Points, in no order, along strands that fork and pass close to each other.
Points whose rows are less than 78.4 apart are linked; no others are. Some points are linked to none.
q825: [ 40  -1 -36  30 -19  25  -7 -15 -17  16  28   8  11   6 -11  17 -33 -19
  -5 -36   0   1  -2 -25  33  -6  32 -44 -29  23  -3  13]
q365: [-14  13 -22 -20   3  -1   7 -31  24 -12   8  20  20  22  62   1  20 -17
  -8  44   7   6  21  21 -42  51   6  11  -5  58  32   4]
q270: [  7  10  20  30 -21 -11 -10   0 -39  16 -13   7   6 -10   2 -17   7  39
   0  -1  36  27 -31 -27  35  -7  26  15  25  35   7  15]
q380: [ 21  20 -36 -29  11 -16  -1 -10 -20  -5  20  30  -4  27  -9   9 -13 -11
 -10 -47 -21 -27   0 -36   6  23   6   8 -16   7  37 -29]
q196: [  2   8  -6  -7  -2 -10  -4 -16  -4   1  10  23  17  26  46  -7  41   4
 -14  41  24   7   6  15 -26  34   6  12  -3  61  21  -5]
q250: [-15   9  -3  13   0  10   8 -21   2 -18   0 -14  29 -27  17 -32 -10 -17
  19  45 -13  19  25  30 -47   9   5  15  12   2  15  -4]
q251: [-22  17  -6 -10  -6  16 -24 -32 -32 -36  43  -7  24 -16   8  -5 -39  -9
  17   6 -27  -5  -9 -15 -45  13  12 -14  21 -16  66  -9]
q105: [-41  17  20 -15   9   3 -33  -1  13 -25  13 -41   7 -11  11 -12 -25 -22
  -9  25 -36  27   3  26 -46 -29   5  30  25 -44  -6  31]
q713: [ 13  19   1  43 -25  12  -3  11  14  10  13 -13 -14  -7  -7  15 -26 -22
  35 -29  -8  15  -2 -23  57 -26  24 -39 -29  14 -25  25]
q297: [  9  22   9 -15  11  -5 -29  -8 -31   5  28   0  -5  16  21  -3 -13   1
 -19   2 -14   8 -22  -7 -11  14  25   2  31  38  51 -37]
q740: [ 36   1 -11  -8  32   7  -7  15  24  16  25 -10  -1  -2  15  24 -23  15
  -6 -40 -21   8  20  -2  28  17   3  -8  -6  28   6 -17]
q761: [ -2  26  17  -4  29 -16   3  29  -2  38  -4  -3  -4  -9   1 -15 -11  28
  11 -10   0  10   7 -11  25  -2  -3  21  35  -5  25 -23]
q176: [ 25  21 -16  35 -16  23  -1   0  -8  25  21   3   0  -4 -11   9 -37 -23
  27 -37  -8   3   1 -34  51 -15  31 -33 -22  10 -13  14]
q469: [ 16 -21   2 -19   5  32 -35 -13  -2 -10  40 -27  -3  17  19  35 -29  10
 -25  -6 -22  15  -2   9  -7 -10  21 -12  14  46  37 -18]
q916: [ 12 -23  -6  -6  -2  40 -23 -32   4 -11  26 -20 -10  14  -5  43  -9   3
 -24 -19   9   0   0   6 -10   3   3 -26 -17  15  -6   1]
q854: [ 32 -13 -10 -21  29  20 -16  -6   8  10  40 -22  -2  10  19  33 -22   2
 -24 -16 -11  17   6  13   1   0   4 -14  10  37  13 -21]
q530: [  3  15  -2   0  31 -29  23  30   1   1 -30  10   2 -25   3 -27  22   7
   7   7 -11   4  15  28 -17   2 -14  29  14 -40  11 -32]
q806: [ 11  -7  -1   0  25 -16  26  38  25   5 -19   2  -7 -23  -2 -10  11  10
   8  -6 -16 -10  25  21  -9  15 -20  16   2  -6 -12 -32]
q226: [ 20  -5 -13  -3 -25  35 -19 -33   8   9  33 -22   1  18 -22  32 -22 -27
 -21 -13  18  -1  -5  -3  -3   6  14 -39 -35 -13 -49  23]
q566: [ 28  15 -27 -10  18  12   2 -13 -13  11  22  16  -3  20   0   5  -9  -5
  -7 -27  -7  -5   3 -13   1  20  13 -13 -10  14  15 -30]
q96: [  9  25  -7  -5   2   3  23 -16 -26  17  -4   4   7  -7  -8 -11  13  -3
  19  12  20   9   1  -8  -8   1   8  10  13 -16  13 -26]
q663: [  0 -25  37  17 -14  11   1  17 -24  13 -15  -3  15 -16  -5 -16  26   9
   9  33  32  -1 -12  -2 -19  -5  -4   9  23 -15 -34  20]
q253: [  0   5   2  -6 -21  24 -30 -15 -45  15  46 -24   0   7 -25  25 -30   3
  -6 -13  22   8 -38 -25  -1 -20  19 -17   1 -14  -3  23]
q18: [  5 -39  28   1  17 -31  10  67  17  10 -18  20  19   9  28 -29  18  38
  10  13 -12  -7  14   2  18  43  -9   8  18  19  -4 -16]
q401: [ -5  -7  -5 -14  13  25 -17 -35  -6 -30 -11  -4 -22   0  -9  32   8  -1
 -20 -21 -17 -20   6   4 -29   6 -15  -3 -26 -31   9  -6]
q470: [  7   3   3  38 -22   6  -7  12  24   6  17 -27 -16  -3   5  29 -16  -2
  21 -38   6  12   1  -1  47 -17  20 -34 -32  25 -37  42]
q317: [ -6  13 -10 -37  17  23 -22   2  -7  -5  20 -17 -25   5 -24  28 -27  -7
  -8 -37 -14  -7  -1  10 -30  -7  -4   7  -9 -63  13  -4]
q548: [ -6  17   2 -15   7  14  -9   9  -4   7  28 -42   3 -12 -10   1 -53 -32
   8  22 -22  29  -5  37 -47 -19  12  19  18 -36  13 -22]
q125: [ -9  -4   6   0  19  -8   1  -4 -15  10 -20   3 -13  -7 -18  14  10  21
  -6 -23  -1 -20   7 -10  11   0 -18  -4   2 -15   1  -3]
q538: [-13 -33  30  14  13 -18   2  63  25   9  -3   2  -1  -3  13 -11   3  50
  15  -2  -9  -9  18   9  26  21 -21   7  10   1  -6   4]
q858: [-13 -15   4  -2 -16 -30  40   6 -12  -3 -57  36   7 -10  -8 -25  56   7
  20  25  22 -21   6  -6   5 -20 -24  21 -12 -23 -17  12]
q577: [ 11 -29  -3   7  -8  15  19  11  28 -12  -6 -24  -3 -22  -3  -6  14 -29
   7  39   3   0   8  40 -68  31  -7   9 -15 -19 -48 -10]
q949: [ -2  16  -1  -7  13 -35  -6  -6 -15   3 -17  22  -4  28  18   6  31  23
 -18 -17  11  -7  -1 -11  11  33   7  16  -2  25  27  -8]
q16: [-29 -17  27  -5   7 -15  -4  51  31  14   2 -16 -12 -12   1  10  -3  37
   7 -20  -1 -13   6  17  20  -2 -25  14  15 -25 -13  19]
q282: [ 10 -15  -2   9   7   1  10   1   6  14  -2  -1  -6  -8  -5  13  15  13
  -8 -14   4 -15  15   0   6   1 -10 -11 -10  11 -25  -8]
q390: [-14 -31  24   0  12 -19   4  63   9   3 -34  12  -2 -20   1 -22  33  18
  20  10  -6  -7   5  17 -23  11 -16  21  12 -52 -28   6]
q322: [ 31   6  -7 -15  40 -13  24  25  20  12   2   1  -1 -11  12  -8  13  -5
   4  -1 -13   5  27  34 -14  25 -14  16   7  10   5 -49]
q641: [ 22   8 -21  -6 -12   8  55 -16  -3  -3 -21  15   1  -8 -42 -18 -36 -41
  26 -11   4 -11   1 -20  15 -33   0   9 -13 -31 -23 -12]
q616: [-35  -1  13   9 -11 -35  21  36  40 -30 -48  32 -13  16  -6 -26  25  11
  17  28  -8 -15  -4 -20  51  -3 -58   8  -4   2  28   2]
q343: [-34  23   1  -4 -10 -46  18   6   7   3 -60  39  -1  10   5 -24  34  26
   9  -6   5  -9   2 -26  31 -15 -19  35  18 -29  39   3]
q520: [-59   0  27   6  18   8 -46  10   4 -32   6 -19  11 -19  24 -12  -8  -4
 -11  22 -42  12   7  28 -35 -40   2  37  32 -31  -3  18]
q279: [-17 -16  20 -21  -8  25 -44 -27 -11 -28  40 -40  -6  12  17  39 -32  13
 -15  -1 -23   4 -12  12 -19 -26  25  -5  14  21  36   5]
q511: [-14  -8  41  17 -17  20  -9   5 -28   9 -16   1  22 -17   4 -38  35   4
  12  47  25  12 -19   4 -24 -15   0  18  31 -32 -10  19]
q57: [-25  -8  11   0  32  13 -34  -6   1 -28   1 -21   5 -18  30 -10  10   3
  -3  19 -36   9  11  32 -41  -4 -14  12  17   1  30 -12]
q807: [ -9  -3 -10  -9  -5  11  14 -36 -35 -12 -25  19 -12   9 -37   7   6 -10
 -10 -13   7 -27  -8 -25   1 -22  -8 -13 -24 -18  -8   7]
q329: [  9   3  18  11 -14   2 -17  -9 -43  25  10  -9   6   0  -2 -12   3  23
 -13  15  26  29 -31 -15  14 -12  28  -3  22  39  14   4]
q339: [-46 -12  24  38 -23 -13  -9  33  31 -19 -34  12 -30   5 -21   3   8  34
  -1  -1 -11 -12  -3 -22  57 -21 -38 -10  -7 -10   3  30]
q278: [-36  31   9  -7   4  17 -25 -14  -4 -25   8 -41   0 -23  -2 -11 -37 -26
   4  22 -17  29  -4  11 -52 -10  11  21  11 -68  11  24]
q229: [  6   2   9  25 -21  16   2 -24 -31  10 -15   6  -2  -3 -27   3  15  13
   1   2  37  -7 -17 -30  27 -14   6 -13  -2  -2 -29  15]
q982: [-11 -27  40  -5  -7 -13 -12  48 -13  29  20 -22   9  -1  13  -9  -4  16
   5  29   2  15 -11  33  -3 -42  11  13  28  12 -24  13]
q753: [ 10 -51  21  21   0 -24 -25  35  20 -18 -10   3   2   4  17   7  16  55
 -26 -19   5   4   7  -3  45  27 -16   0 -13  34   3  17]
q774: [-16 -17  39   8   5 -14 -29  48 -24  13 -24   9  16   1  18 -25  35  44
  -8  22   3   7 -15  11   5 -13  -3  14  41  -8  20  13]
q861: [  0  15  -5 -23  33  -8 -29 -16 -21 -21  12   6 -22   8  19   8  20  17
 -19 -21 -13 -11 -10  -9 -25  22  -4   2  13   5  55 -27]
q792: [-41 -11  13  12  32   6 -30   5   4 -50   3 -15  24 -30  35 -23  -1  -5
  -6  20 -50   4  24  28 -35 -22   3  35  23  -7  14   2]
q234: [ -1   2  -5  10  16 -10  15  15  46 -21  -9   5 -26   2 -11   5 -19 -19
  17 -20 -41  -7  15 -19  54  -6 -33 -20 -36  22   2 -16]
q298: [ 13   8 -10  12 -25  29 -13 -17 -44  18  30  -7  12  -1 -27  13 -25  -7
   0 -11  23   3 -24 -43  12  -7  17 -18  -5  -5  -3   2]
q151: [ -1  23 -17 -16   6 -40  44  -7  12  -8 -35  35  -3  21   9 -11  -2 -25
  16  -8  -2  -8  15 -32  36   2 -12  15 -20  23  15 -10]
q185: [ 36  36 -12  35 -10   5  24   5  25  28   5  12   6 -13  18 -23  -3 -24
  37 -11   1  16   7 -24  51   3  27 -13  -1  40 -20 -16]
q450: [-25 -51  34  16 -18 -27 -18  55  19  -7  -3 -13  -8   8   0  13   5  51
   1 -11  13 -14 -11   2  36   6 -13   0 -11  -4 -40  51]
q595: [-13   0  17 -15 -13  25 -28 -24 -26  16  39 -38  -2  13 -13  27 -29  -3
 -10  12  13  18 -29   5 -18 -19  14 -10  10  -5  -1  18]
q995: [ -5   1 -24  -8  -8  28   9 -50  26  -9  15   4  31  -7  23 -14 -16 -11
   5  49   2   2  19  28 -37  29  16 -12   4  40  18  -2]
q842: [-21 -29  14  12   4 -29  21  52   4  -4 -50  36   7 -12   5 -30  42  26
  20   8 -10 -23  13   4   0   7 -24  17  20 -51  -8   7]
q75: [-11   2 -10   0  21 -34  29   9  52 -27 -31  16 -16  15  -1  -5   4 -10
  11  -8 -36 -14  12 -10  48   7 -46  -5 -25  27   5 -23]
q373: [ -8 -19 -11 -20  19   1   2 -30  -4 -34 -35  11 -25   5 -23  24  23  -8
 -25 -15 -16 -35  11  11 -19  -5 -33  -9 -30 -29  -2  -8]
q435: [ 42  -5 -36  21   3  11  18  -5  22  17  14  11   2  -2   7   3   3 -12
 -11  -4   0  -2  12   7  23  16  15 -38 -13  38 -31  -8]
q231: [-15 -51  33  23  -5 -14 -30  40  -8  -3 -14  -3  -2  -3  -1  16  13  57
 -26 -16  21   4  -6   8  26  11 -13  -4  -2  14 -12  33]
q121: [ 13   4 -57 -24 -14  16  24 -47 -17 -14   9  27   9  19 -22  10  -1 -25
   2   5   0 -17   1 -18 -16   6   1 -18 -40   0  22 -20]
q372: [ 30  -6   2  12 -29  13  34  -6  23  29   8 -14   9 -15 -25  -9  -8 -39
   7  21  32  14   4   3 -15   7  11 -10  -3 -13 -63  -9]
q436: [ 33   9 -11  52 -16  12  21  23  34  23   8   1   1 -22  15  -9  -1 -24
  40  -7   0   9   8 -12  45   1  26 -26  -8  44 -31   6]
q46: [ 14 -34  -7   7  -5   2  18 -12  14 -11 -15   5 -12  -9 -12   4  36 -14
  -7  19   6 -26  17  22 -31   8 -20  -7 -27  -8 -44  -1]
q762: [ -9   8 -17 -14  11 -52  36   3  37 -18 -32  31  -8  26  12  -9  12 -11
   4   2  -6 -13  19 -11  35  11 -29   8 -20  34   4 -10]
q117: [-33   2  10   9  -7  -9  25 -20  16 -28 -55  23 -22  -4 -34 -19   4  -9
  25  -4  14 -27 -19 -38  42 -30 -44  -9   2  -5  -7  38]
q611: [ 16  -2   1   8 -16   9  26   8  25   9  -6 -27  -3 -24 -18  -5  -8 -37
   8  26  14   8   8  23 -54  15   3   1  -9 -34 -49 -14]
q873: [ 14   7  -4 -39  24  14   2  15   5  18  49 -35  -1   9 -10  27 -51  -9
   5 -29  -6   5  -3  21  -8 -21   6   8   7 -24  -7  -9]
q925: [ 17 -30 -12  34  -8 -21  -1  -8  11 -22 -29  20  -5   4   8   4  31  21
 -27 -21   9 -21   9  -1  29  10  -8 -34 -31  50 -22  17]
q745: [ 18  -6 -42  -6 -17  25  25 -42   0 -12   9  21   0  18 -42   2 -15 -40
   1   6   5 -14   7  -6 -12   5   0 -27 -36 -13 -12 -19]
q919: [ 10 -31 -19  11 -12   0  19 -23   8 -12 -15  22   2   2  -1   5  49  -1
 -15  21  18 -28  14   7 -11   7 -20 -23 -37  23 -35  -2]
q672: [  2  47 -12 -15  26  -8   8   0 -20  -5   5   2  12  -6  29 -22   1 -14
  20  17  -4  31   1   9 -38  11  19  27  19 -11  49 -40]
q202: [ -1  23  -3 -13  -2  32   4  -7 -26  12  24 -23   5 -21 -18  -7 -39 -21
  20  11  -4  15 -12   3 -36  -8  18  12  19 -41  23 -22]
q846: [-38  -7  13  34 -26 -27   1  29  31 -31 -39  19 -23  18  -8 -17  23  28
  -5  14 -18  -5 -12 -19  73   1 -42  -3 -10   6  26   7]
q255: [ 25   3  -8  29 -17  14  38   6  19  26  12  -9   5 -22 -11  -5 -14 -32
  23  -3  14   9  10 -10  18  -8  14 -16   0   1 -64  -3]
q929: [ 19  44   2  30  -1 -17  12  14  11  20  -4  22   7  15  23 -20  -3  -7
  21 -15  15  15  -5 -23  54  23  30   9   1  46   2 -11]
q17: [ -8  -1   6 -39  15  20 -31 -11   6 -15  24 -33 -21  16  -8  47 -18   0
 -14 -31  -8  -1  -2  20 -29  -8  -8   5 -14 -49   6  17]
q585: [ 18 -14   0 -17 -23  25  -5 -21  23   8  40 -33  -9  15 -12  27 -13 -19
 -20   4  14   2  -2  11 -25  14   3 -23 -24  -6 -54  20]
q839: [ -8   3  -5 -15  -1  -1  14 -19 -13 -10 -30  10 -23  -2 -47   3 -23 -22
   3 -21  -9 -29  -6 -30   8 -29 -21   0 -14 -31 -19  19]
q516: [ -9  -1  -7  -1 -27  21 -11 -51 -47  -9 -10  12 -15   9 -46  17   5  -6
 -20  -6  12 -31 -23 -35  -4  -8   0 -24 -21 -31  -2  10]
q811: [ 24   8 -63 -20 -26  -7  15 -29 -22 -11  21  39  10  34  -7  10  -2 -38
 -11  -1  -1 -21   1 -32  -1  14  10 -16 -45  18  21 -15]
q997: [-22 -32  29  15 -11  13  -4   5   6 -22   4 -18  35 -18  27 -34 -11 -17
  19  58 -38   1  19  38 -55  -9   9  19  18   2 -23  13]
q431: [ 23  14 -21   2 -12  25  26 -10 -13  18  11   8   4  -6 -41   0 -39 -37
  18 -13   5  -5  -3 -15   5 -11   7   1 -13 -31  -7 -22]
q750: [-21 -21  15   5  -7 -31  25  23  -2  -4 -57  38   5  -2   0 -29  50  27
  21  10   6 -26   9  -7  23  -5 -27  23   7 -24  -4  16]
q897: [ -3 -26   8  19 -19 -22  13  53  38   4  18 -31  -2  -5   4   4   4  -3
  29   0  11  -9  -2 -11  15   5   3   3 -10   9 -78  25]
q80: [-19   3  25 -13  -6   4 -28   2 -25  29  35 -36   1   2  -1  12 -24   2
   4  19  -1  18 -21  16 -11 -46  20   5  33  -9   5   2]
q429: [ -6  -5 -20  -8 -23 -13  42 -38 -20  -7 -38  32  13   7  -4   2  47 -20
   1  33  31 -11  10 -11  -5 -17 -15  -6 -36   4 -11   8]
q403: [  8 -10 -13 -10   9  42 -15 -32  -3 -10  20  -2  -7   2  -5  26  -3  -9
 -16 -11  -2  -7   8  13 -28  18  -5 -19 -19  -2   9 -18]
q386: [ -1   4 -29   0 -31  36 -20 -44 -30 -23  35  13   7  13 -17  14 -11  -2
   3   2  11 -22 -14 -23 -21  25  15 -32 -26   5  29  -9]
q549: [ 40  18 -32 -14  15  -5  43   5  22  21   0   9  -1  -6  -2 -15  -8 -17
  13  -1 -11   6  26  23  -8  20   0   7  -3  11  -4 -43]
q612: [-28 -15  24 -31   9  17 -50 -28   5 -32  30 -48  -6   8  11  41 -12   7
 -14  -5 -17   5  -5  26 -27 -33   7   8  17  -2  29  24]
q146: [ 17  13 -27   3  -6  27  33 -17  18  -3   0 -12   5 -17 -24  -6 -18 -34
   8  26   5   9  15  33 -51  12   5  -5 -21 -28 -21 -34]
q497: [ 45  -5 -34  11   7  16 -17 -25   0  -3  18  12   0  16  19  11   0   0
 -39 -23   6  12  -6  -9  19  25  27 -33 -12  61   8  -2]
q506: [ -2   3   5 -21  27   4 -16  12  -6  24  31 -23  -7   0  -5  26 -34  18
  -9 -28   1   9  -4   8   9 -13   3  -1  12  -7  12  -8]
q394: [ -7  11 -33 -20  -7  13   6 -56  21 -18  14  14  22   9  49 -10  -8 -11
  -6  47   1   2  18  14 -32  47  21   5   4  61  41   5]
q705: [  4 -10  35  27 -17  -6  -6  23 -24  21 -20  16  17  -8  -2 -24  21  49
   5  10  37  11 -16 -19  40  -8   6   8  19  22  -8  19]
q821: [-28  -5  25 -33  21  15 -53 -20  -2 -19  20 -39 -14  15   5  45  -1  12
 -24 -23 -10  -1 -11  17 -26 -11  -9   0   2 -34  16  31]
q333: [  9 -31  30  11  -9   2   4  37  -9  31   4 -14  16  -8   6 -10   8  18
   8  24  20   3  -9   2  -2 -10   2   1  16  14 -34  15]
q98: [ -2  22   6 -20  32 -29 -17   2 -11   3 -14  20 -17  20  18   7  18  27
 -29 -26 -10 -11   4  -3   9  30  -4  12  16   4  47 -26]
q555: [ 31  18 -33  -4   4  26  14 -11 -17  23  32  12   9  -2 -26  -2 -29 -19
  11 -16  -2  -5   1 -11  -6   8  12  -5  -9  -6  10 -41]
q160: [-10  -8  19  24 -19  -8  -5   2 -17   6 -22   1  -9  -8 -24  14  12  20
  -8 -10  26 -11  -8 -22  34 -19   1  -4  -8   1 -33  35]
q818: [ 20  10  -3  26 -26  21  14 -23 -25  24  11   6  10  -9 -26  -3 -14 -14
   9  -5  31   5 -18 -38  29 -17  26 -23  -2  -4 -25   4]
q325: [ 16 -20  16 -33  -5  -1  -6  -1  33  -4  38 -54 -12  16   2  31  -1 -11
 -11  -2   9   3   0  28 -29   1  -2  -2 -10  -9 -52  24]
q182: [ 27 -19 -14  23  -3  15   8   5  14  21  16  -7  -3 -11   1  14   7   0
 -12  -7  11  -3   7   6   8  12  -5 -28 -12  28 -43   6]
q694: [ 25  -9 -21  20 -11  28 -17 -13  -6  10  28 -10   1   6 -10  31 -26  -9
 -17 -34   8   4  -6   1  24 -10  23 -46 -29  14 -31  27]
q570: [-25  21  14  -4  16 -19 -30  -2 -27 -13   1   3  11  -1  43 -19  23   5
  -1  29 -21  16  -7   4 -26   5   5  21  34  15  55 -17]
q789: [-33  19  10   4   1 -33  -6   0 -16   8 -47  38   3  -2  10 -25  48  46
  -2  -3  12  -8  -3 -12  12   2  -9  24  27 -24  30   7]
q613: [-18 -27  25  23 -15 -22 -13  46  35  -6  12 -20  -9   1   4  10   5  26
  18 -15  16  -7  -7   4  37  -1  -1   1 -16   4 -57  48]
q45: [ 35  16 -63 -10 -12  -1   1 -30  -5  -6  26  41  11  42  10  17   1 -37
 -25 -16  -2 -20  -2 -25  12  31  27 -21 -35  41  23 -11]
q905: [ 13  42 -31 -27 -16   2  44 -20   1  -1  -5  10  22   3  20 -16  -3 -34
  22  40  24  37  14   6 -47  15  29  18 -16 -15  36 -37]
q833: [ 17 -14  -2  47 -17  -3 -10  12  -4   5  -2  -3  -9 -17   1  10  -2  19
   2 -24  11  20  -7  -8  50  -6  21 -32 -25  39 -25  37]
q50: [-36 -15  24  30 -29 -14  -8  20  16 -10 -32   5 -25   1 -26   8  11  33
  -2  -9   9 -17 -14 -21  49 -23 -19  -1 -10  -3 -27  47]
q769: [ -8   1   1 -31  37  24 -39 -26  -6 -40  16 -11  -8  -1  23  29   1   8
 -10 -21 -33  -6   3  -2 -34  10  -5  -5  17  -8  63 -26]
q976: [ 22  21  -1 -19  29 -16 -28   4 -12  13  30  -1  -8  27  12   8 -25   0
 -20 -36 -12   6 -19 -14   6  34  24   8  32  36  44 -41]
q273: [  8   3  10 -26  19  20  -4   7   7  10  23 -43  -5  -7  -7  17 -27 -21
  -2   0 -16  18  -1  38 -35 -12  -4   9  10 -23   1 -16]
q662: [-11   2  -3 -13  10  -3   9  -2   6   2 -14   1 -32  -4 -31  14 -22   1
  -9 -38 -21 -23   9  -3  14 -16 -23   3 -11 -34 -10   5]
q615: [ 41  13 -35  -1  20   9  38   3  29  24  15  10  -1  -5  -2  -8 -17 -27
  12 -17  -9   2  22   5  19  16   9 -16  -4  26 -23 -31]
q573: [ 11  -8  -2  29 -21  -2  25  32  38  18  11 -28  -4 -19   3  11  -7 -23
  32 -11   7   1  12  -4  26  -5   7 -10 -15  12 -73  23]
q4: [-11 -16  21  -3  21  13 -38   0 -13  -6  -2 -21  -2  -8  17  10  17  20
 -14  10  -9   6  -2  24 -29  -3 -12   5  17  11  31   1]
q411: [ 10  -2  16 -42  13 -11  -6   7  32  -2  37 -53  -5   7  -1  19 -11 -16
  -7  -3  -5  11  -2  47 -34 -14  -9  12   6 -22 -30   9]
q37: [ 18  21 -28 -18 -10  -7  50 -18 -16  -6 -25  27   3   7 -29 -21 -14 -33
  26 -10  -3  -9  -1 -30  18 -21   1  17 -11 -20  11 -20]
q584: [ -7 -19  -5  -2 -24 -23  49 -13  -9 -14 -46  28  11  -6 -11 -14  58 -19
   5  33  30 -16   8   1 -15 -17 -15  14 -24 -25 -21   1]
q712: [  3  -7 -31   4 -18  -5  31 -49 -13 -13 -19  33   4  19  -7   5  39 -11
 -17  25  22 -26   6  -8   2  -3 -10 -24 -35  28 -21   4]
q194: [ 15   6 -15   0  30  -7   9  15  33   2   1   9 -17  10   0  11 -24  -2
   8 -42 -34  -9  28 -11  42  13 -13 -12 -13  22   2 -31]
q237: [  4 -46  17  19   2 -34  -6  34  11 -18 -29  33   8  16  21  -3  31  52
 -22 -11   2 -13  11  -2  34  43 -13   3 -14  39   4   6]
q752: [-20  -5  41  -7 -14  -7 -33  25 -25  26  24 -33   6   3  10  -1  -2  14
  -7  34 -10  16 -14  30  -3 -58  21  21  42   7   3   7]
q953: [  3  20 -28 -22   7 -18  57 -17   1 -19 -27  34   3  14  -8 -20 -15 -40
  37  -7  -5  -1  -4 -40  39 -25 -19   5 -21  13  22  -2]
q826: [ 13  37  -8 -17  15   6  16   5 -35  18  11  -4   8 -16   1 -30 -26 -18
  25   9  -8  31 -12  -3 -24  -5  24  21  34 -35  45 -42]
q526: [-42  10   6  -9  -9 -55  39  11  21 -16 -63  43  -2  12   7 -27  34   8
  11  16   0 -15   3 -24  45 -12 -43  30   0  -3  35  16]
q968: [ 15  44   3   9  18 -32  11  16   8  28   3  15   5  13  18 -19 -15  -2
  12 -14   6  20   1 -16  41  33  23  21  26  40  14 -29]
q928: [ 11 -12   6  28   1  -7 -26   4 -17   6  -1  -1  -8  -5  -1  13  -2  37
 -24 -27   7  23  -7 -12  44   8   5 -19  -7  44   5  19]
q524: [-21 -15   5   6  -2  31  -4 -40  13 -16   6 -22  25 -18  18 -16 -19 -15
  -3  41 -12  -4  17  37 -48  17  -2  -6  13  16   4   0]
q711: [-29   9  27   3   5 -23 -30  23 -30  15 -30  21  10  -5  16 -28  37  50
  -8  12   9   6 -20  -8   7 -12  -7  23  54 -19  39  11]
q424: [ -2  -5   3   1   7 -44  -4   5   7  -7 -28  31   1  18  19  -2  46  33
 -21  -9   8 -16   9  -8  22  29 -17   8 -16  20  15  -1]
q850: [ -6  25 -13 -20  11  24 -12  -3 -31   4  27 -14  -6  -5 -22   8 -37 -15
   5 -17 -14   5 -11   2 -36  -9   4   8   9 -52  34 -13]
q795: [ 17  -6 -34  -7 -12  45  19 -33  25  -1  22   2   4  -2 -30   4 -28 -34
  -8   8   3  -3  13  22 -41  19   2 -30 -29 -15 -13 -26]
q54: [-25  23   3   1   8  19 -11 -18   1 -23  19 -39  15 -27   2 -13 -64 -31
   8  20 -29  20  10  25 -51 -15  23  14  16 -35  22  -5]
q941: [ -7   3  13   7  27 -14  -1  48   3   5 -32   2   6 -31   3 -23  25   7
   2   6  -6   9  15  23 -30  -7 -14  28  24 -52  -8  -7]
q181: [ 32  -1 -17   8  -4  23 -28 -21 -30   6  34   4   6  15  14   7 -16   4
 -29  -5   5  23 -28 -12   4  14  33 -28  -2  57  26  -9]
q784: [-20   8  38 -12 -23 -16  -7  43  14  30 -16 -15   0 -10  -7 -13  13  18
  12  -2  13  14 -17   8 -14 -25 -14  34  43 -60 -32  55]
q217: [-32   7  38   7  -5   5 -21  32 -15   4 -25   3  16 -17   3 -37  30   5
   2  27   7  19 -22   6 -38 -27 -10  22  42 -58  -9  36]
q238: [-23  23  10  -7  -1   0 -17   2 -32  19 -19   9 -14 -10 -18   1   9  36
  -1 -24  12  -5 -24 -19   9 -21   0   4  35 -42  24  10]
q642: [-11 -21  33 -10  21 -13 -31  35  -8  14  -6  -7  -1  -2  19  -2  23  39
 -16   8  -7   8  -4  17  -3  -6  -9   9  33   6  28   2]
q91: [-29   3  41 -12  -2 -12 -28  43  -5  23 -11 -12  11 -11  10 -18  17   6
  -1  17   0  17 -18  19 -26 -26  -8  19  39 -61 -24  42]
q430: [  1 -25  -6  10 -21  19  13 -15  31 -19 -15  -5   2 -18  -4   0  26 -28
  -3  41   9 -16  16  41 -64  38 -18  -5 -24 -12 -39   5]
q215: [ 19  16 -10  -1  -3   9 -18 -27 -27   0  32   5  -1  19  18  -2  -3  -2
 -18   8   3   7 -21 -13  -9  26  29  -9  12  55  37 -24]
q338: [-25  11  19 -19   3 -29  -6  43  35  18  -2 -27 -14  -6  -7   0  -3  24
  15 -18   8  -3  -4  20   2  -9 -18  26  21 -58 -26  40]
q747: [ 16  22   8 -14  36 -23  -6   9   5  28  10   0   2  21  18  -6 -18   9
  -9 -14  -7  11   1  -2  11  34  10  14  25  34  25 -43]
q974: [ 30  10 -46   3   3  -2   2 -28   1  -8   3  42   1  32  15   9  11 -19
 -26 -18   0  -9   2 -17  29  28  20 -26 -31  51   4   0]
q138: [  6  -7  13  17   3   4 -22   4 -21  23  11 -11   0  -7  -9   9  -7  33
 -19  -9  27  16 -11  -7  23 -13  13 -19   9  33  -2  17]
q100: [-17  18   0 -15 -19 -16  50 -24  -6 -10 -49  38  -3  -5  -4 -29  17  -7
  22   2  30 -10 -19 -40  40 -41  -8  27   0 -15   8  11]
q527: [-18  32  -8   2  13  -1  -4 -23 -15 -20  10 -15  14 -23  23 -31 -11 -13
  20  32 -24  22  11  16 -44   3  20  18  24  -7  46 -18]
q582: [ -3 -19  -9  -4  -4   8  15 -40   4 -29 -35   6 -19  -2 -27  22  31 -23
 -19   2   0 -34  14  14 -27   1 -31 -17 -35 -23 -34  -8]

Follow the links from the first point to the second, and from the first to the third. Name the last point that the two ways share.
q740; q825; q506 | q273
q585; q279; q526 | q548
q46; q976; q949 | q611
q181; q401; q450 | q611
q549; q373; q577 | q46
q279; q470; q278 | q548
q470; q469; q394 | q202
q215; q373; q429 | q46

A fork is a point with three links. Follow the links from the first point to the second and name the forks in between, in order.
q226; q250 | q273, q548, q202
q4; q176 | q548, q273
q527; q470 | q202, q548, q273
q825; q105 | q273, q548
q584; q373 | q46
q75; q273 | q202, q548
q215; q916 | q611, q46

A fork is a point with three links, a tip a point with one. Leave the first point through the second and follow the links. Name the first fork or tip that comes.
q372; q255 | q769
q953; q37 | q380
q976; q297 | q611
q226; q694 | q705
q740; q854 | q202
q752; q982 | q18
q750; q858 | q46
